Each scene shows the same named points in several views. A view is turned or mirrored, and shifted as a whole, has a little noise and may leave points out.

Scene 1
View 1
Zata: [ 17  11  -9  -6   1  -7  26 -21 -13   3 -14  -4  10  28   8  -5  12 -15
   9  -7  -2  27 -18  -8]
tezek: [ 13   9 -13  11 -16 -17  19 -26 -14  13  -4   0  17  19  22   1   4 -14
   8  -1   4  26  -2 -13]
Velug: [ 14   6 -21  18 -17 -19  16 -34   5   8 -16  12  17  31  17  -7 -11 -10
   9  -1  -2  23  -5  -2]
Zar: [ 11  10  -8   4 -11  -9  17 -20 -18   7  -2  -5  12  19  16  -3  14 -13
  10  -3   1  25  -1 -16]
dadaz: [  0   9  -7   7 -15   3   2 -18 -19  -6  12  -2   8  15  11 -17  18  -9
   8   0  -8  15  18 -24]
zodi: [ 22  15   1 -27  25   3  38 -15 -13 -11 -28  -5   0  38  -7 -15  21 -17
  12 -14 -12  25 -38   1]
zop: [ 30   8 -24   7   1 -29  39 -40  14  15 -43  13  18  48  13   0 -20 -13
  13  -9   2  35 -39  17]
rulel: [ -1   4 -14  16 -18   3  -4 -25   0 -13   4  13  11  23   6 -29   4  -4
   7   1 -16  12  17 -14]
gefem: [  5   6 -19  28 -33 -20   5 -30 -11  19   7   4  21  14  29   1  -4 -10
   7   5   7  24  17 -21]
fifu: [  2   5 -16  21 -26  -8   0 -27  -9   2   8   7  15  17  18 -14   3  -7
   7   3  -5  18  19 -19]
Mone: [  9   6 -19  21 -25 -19  11 -30  -8  15   0   6  19  21  24  -1  -4 -10
   7   1   4  25   6 -13]
Gipi: [ 13  10  -7  -1  -6  -7  20 -20 -16   5  -7  -3  10  24  12  -6  14 -13
   8  -3  -1  24  -7 -12]
zose: [ 12   9  -8  -9  10   7  19 -23   1 -21 -20   8   2  39  -8 -30  11  -8
  12  -9 -21  15 -18   2]
tugi: [ 12   9 -15  11 -12 -14  18 -27  -8   8  -8   3  15  23  16  -4   0 -12
   9  -2   0  25  -3  -9]
Daton: [-12   6 -12  32 -45  -3 -18 -20 -24   6  36   1  16  -4  28 -13  13  -5
   4  10  -2  11  50 -42]
Zul: [ 12   8 -11   5  -8  -9  17 -27  -6  -1 -11   4  12  28  11 -13   4 -11
   9  -3  -6  22  -6  -8]
lele: [ -3   7 -10  20 -28  -1  -7 -20 -17  -3  20   4  12   9  17 -19  13  -5
   5   3  -9  13  31 -29]
bido: [ 15  12  -9   2  -8 -13  24 -21 -20  14  -6  -7  13  20  19   4  11 -16
   7  -4   5  30  -8 -14]
View 2
bido: [-10 -13  -3 -34  -1   5   0 -14   0 -27   5  13  -5  21  -5  35  -2   0
  27  -8  11 -28  10   5]
tugi: [ -9 -12   0 -27  -3  -5   7  -9   2 -21   2  19   3  20   2  40  -5  -7
  27   1  19 -18   0   3]
Gipi: [ -3 -10   2 -27 -15  -1   1 -13   0 -25   4  13  -4  17  -6  31   1   1
  29  -6  12 -23   3   5]
Zul: [ -3  -8   3 -19 -17  -7   8 -10   3 -22   1  18   1  16   0  35   1  -7
  29   2  19 -16  -5   3]
Daton: [ -9 -20  28 -30  21  -2   5  -9 -27   6   0 -21  10 -10   5  54 -49  23
  17  -4  12  11 -19  37]
Zar: [ -5 -11   2 -29  -7   2   1 -13  -4 -22   3  10  -4  16  -4  35  -6   3
  27  -7  12 -21   3   6]
dadaz: [  0 -11  18 -21 -17  -4   3 -13 -15 -11   3  -3   2   0  -4  35 -18  11
  27  -7  10  -6 -11  18]
lele: [ -4 -13  19 -22  -4  -5   4  -9 -15  -8   2  -5   5   0   1  41 -24  11
  24  -3  15  -2 -14  22]
Zata: [ -2  -6  -2 -25 -22  -1   1 -14   4 -29   5  19  -6  22  -7  28   8  -6
  33  -5  13 -27   7  -2]
Velug: [ -9 -12   0 -21  -1 -10  13  -4   9 -20   0  28   6  22  10  44  -3 -16
  28  11  26 -14  -6  -2]
gefem: [-17 -19   6 -35  26  -3   8  -6  -5  -9   1   9   5  15   8  54 -25   1
  20   4  19  -8  -5  16]
Mone: [-13 -16   2 -31  14  -4  10  -7   1 -14   2  15   6  18   7  49 -15  -5
  24   5  20 -12  -4   9]
fifu: [ -8 -14  14 -23   2  -8   9  -8  -8  -8   1   5   8   4   7  45 -21   2
  24   3  18  -2 -14  17]
zose: [  9   0   8  -3 -55 -13  10  -9   5 -27   2  25   0  10  -3  21  15 -10
  37   1  17 -14 -11  -5]
zop: [-11  -8 -21 -21  -8 -11  17  -3  29 -33   2  55   2  43  10  39  24 -35
  34  16  31 -32   7 -24]
tezek: [-11 -14   0 -32   5  -1   4 -10   0 -22   4  15   0  21   1  41  -6  -4
  26  -2  16 -20   4   6]
View 3
zop: [-42 -42  20  26   2  -9  20 -10 -14 -36  13  35  -4  -9 -27   8  -9  86
  10  16  12  30  16  21]
Zul: [-26 -13   5   3 -12   0  -4  -5 -13 -14  11  10  -2  -4 -16  14 -10  38
  10   9   1  22  12   7]
bido: [-28 -19  -4   7 -25  -5   0 -10 -18 -10  10  26 -12  -9 -13  27  -1  34
   9   1   8  23  -1  -4]
zodi: [-18 -33 -14   6 -44   0 -15   1 -29 -42   5  19 -22  -6 -12  -5 -21  51
   2   0  -6  40  41  20]
Mone: [-33  -7  14   5   0  -2   7 -13  -5   3  15  16   3  -5 -18  30   1  33
  15  10   8  12 -10  -4]
Velug: [-33 -14  18   9   3  -3   8 -11  -6 -12  15  15   3  -5 -21  19  -6  49
  12  15   6  17   4   7]
Daton: [-17  29  11 -17  -2   8  -8 -12   2  33  15 -11  11  -2  -7  42   4 -17
  14   6  -2  -1 -29 -23]
tugi: [-30 -14   8   7 -11  -2   2  -8 -11  -9  12  16  -4  -6 -16  20  -4  38
  10   9   5  19   2   2]
fifu: [-24   5  13  -3  -1   3  -3  -8  -5   7  14   0   7  -3 -14  24  -4  19
  13  10   0  11  -6  -4]
gefem: [-33   0  16   3   2  -2   8 -14  -4  11  15  14   5  -6 -17  36   5  23
  16   9   8   9 -21 -11]
Gipi: [-25 -16  -2   3 -25  -1  -6  -6 -17 -11  10  17  -9  -6 -13  18  -8  32
   8   4   2  24   9   1]
dadaz: [-16   7   0 -11 -19   5 -14  -6 -10   5  11  -4   0  -3 -10  20  -9   9
  10   4  -6  15   3  -3]
tezek: [-30 -14   6   6 -14  -3   2 -11 -12  -4  12  22  -6  -8 -16  27   0  34
  12   6   7  20  -4  -4]
zose: [-16 -13   5  -3 -19   6 -14   2 -17 -32  11  -3  -5  -1 -15  -7 -25  44
   4  11 -11  29  38  24]
Zar: [-24 -12  -2   1 -23  -2  -6  -8 -14  -7  10  17 -10  -5 -12  22  -5  28
  10   3   2  22   2  -3]
Zata: [-25 -21  -3   6 -28  -2  -6  -6 -19 -21   9  21 -12  -7 -14  12  -9  42
   7   4   3  27  15   6]
rulel: [-17   8  17 -10   0   9 -10  -3  -5  -1  15 -14  10   1 -16  12 -14  20
   8  14  -8  14  10   9]
View 4
gefem: [ 23 -13  -8   2 -15 -10   1 -12 -40   6  31   6   6 -16  41  -5 -23  -1
  24   5  13   0   0  10]
Mone: [ 24 -12  -5   1 -12 -14   1 -11 -30   2  25  11   7 -17  32  -1 -17  -8
  24   2   9   1   5   6]
dadaz: [ -1   4  -8  -4 -13   1  -3 -17 -36  18  30 -10  -4 -13  22 -12   0  17
  23  13   5  -3  10 -18]
fifu: [ 14  -3  -8  -6 -11  -7   1 -11 -31  11  29  -1   1  -7  27  -3 -15   5
  26   9   6   2   6  -7]
Zata: [ 10  -9   0   2 -14 -17  -9 -14 -14  -5  10  15   7 -35   1  -5  14 -14
  18 -12  -1  -3  25 -12]
Zar: [ 10  -8  -3   2 -16 -12  -8 -16 -27   2  18   8   4 -30  16 -10   6  -5
  20  -4   4  -5  15  -7]
rulel: [ 11   3  -7 -15  -4  -7   3  -8 -18  15  26  -6   2   4  11   7 -11   9
  31  16  -5   6  14 -21]
tezek: [ 18 -11  -5   5 -16 -15  -5 -14 -29   1  20  12   6 -28  25  -6  -4 -12
  20  -4   7  -3  11   1]
Velug: [ 29 -14  -3  -3  -7 -21   2  -6 -14  -3  17  17  10 -16  17   9 -16 -17
  28  -2   1   7  13   0]
zose: [  7   1   2 -13  -1 -17  -4  -7   5  -1   7   8   5 -14 -20  11  13  -9
  25  -2 -16   4  32 -35]
Zul: [ 18  -7  -2  -4  -9 -16  -2 -11 -18   1  19  10   5 -18  14   0  -6 -10
  24  -1   1   1  16  -8]
lele: [  5   3 -10  -5 -14  -2  -1 -14 -36  16  32  -9  -2 -10  27  -7  -7  15
  25  13   5  -1   7 -15]
Daton: [  3   5 -17  -3 -17   8   3 -19 -57  29  47 -20  -8   0  52 -16 -23  31
  26  26  15  -2  -7  -4]
Gipi: [  9  -8  -2   1 -15 -13  -8 -15 -20  -1  14  10   5 -31  10  -7   8  -8
  20  -7   1  -4  19 -11]
zodi: [  1  -5   5  -2  -9 -21 -16 -14   4 -12  -3  19   8 -42 -27  -1  34 -21
  17 -20 -12  -5  39 -32]
View 5
lele: [ -5  -7  25  20  16  -6  -5   6   2  -7   9 -20  -1  -1   0 -16  -4  -2
  10  34 -24 -25  12   0]
zop: [ 52 -26 -22  12  33  32 -28 -12   0  12 -16 -28 -14  12 -18  29   3  23
  21   5   5  29  -2  36]
Zar: [  5  -7   6  20  33  14 -12   1  -2   3   4 -18   0  -2   0  -7  -9  12
  21  22 -12  -7  -4   4]
fifu: [  9 -12  19  19  15  -6  -9   6   4  -6   4 -25  -5   3  -4  -6  -3   1
  11  34 -18 -20  14   5]
zodi: [  8   7  -7  16  46  53 -16 -19 -10  23  -2   1   6 -10  -9 -18   9   9
  17  -7 -15  32 -17  29]
Daton: [-13 -12  38  24   7 -31   1  19   6 -18  17 -28  -4   3   8 -16 -14  -5
  11  53 -26 -52  19 -18]
bido: [ 10  -8   0  19  39  15 -13   3  -3   4   5 -19  -1  -1   2  -2 -12  20
  28  21  -6  -4 -10   3]
rulel: [  7  -9  24  16   8   2  -8  -4   2  -2   1 -19  -4   4 -12 -15   9 -11
   1  28 -29 -12  22  16]
tezek: [ 15 -13   3  18  31   8 -14   4  -1   1   3 -24  -4   2  -1   3 -11  16
  24  27  -7 -10  -3   6]
dadaz: [ -7  -2  22  19  22   3  -5   1   0  -2  10 -14   2  -4  -1 -21  -2  -2
  12  27 -24 -18   7   2]
Velug: [ 30 -20   0  16  21   9 -17  -2   3   1  -5 -28 -10   8 -12  10   0   9
  15  24  -9   1   9  19]
Zul: [ 15 -10   6  16  26  17 -13  -5  -1   5   0 -18  -3   1  -9  -4   1   6
  14  18 -14   1   3  16]
tugi: [ 17 -14   2  16  26  10 -14  -1   1   2   1 -23  -5   3  -5   2  -5  12
  16  23 -10  -3   2  11]
gefem: [ 17 -21  11  19  20 -13 -13  12   4 -10   5 -33  -9   9   2   9 -13  13
  19  41  -9 -26   8  -4]
Mone: [ 20 -19   7  19  21  -3 -15   7   3  -5   2 -29  -9   8  -3   8  -9  12
  19  33  -8 -14   7   6]
Zata: [  5  -1   1  18  39  25 -12  -4  -4  10   4 -12   3  -5  -2 -11  -6  13
  21  14 -11   5 -11  11]

Which points are out of place in each view (at most two, in the order of its rows)? Write none if all are in place.
view 1 | lele
view 2 | none
view 3 | none
view 4 | dadaz, Zul
view 5 | Zata
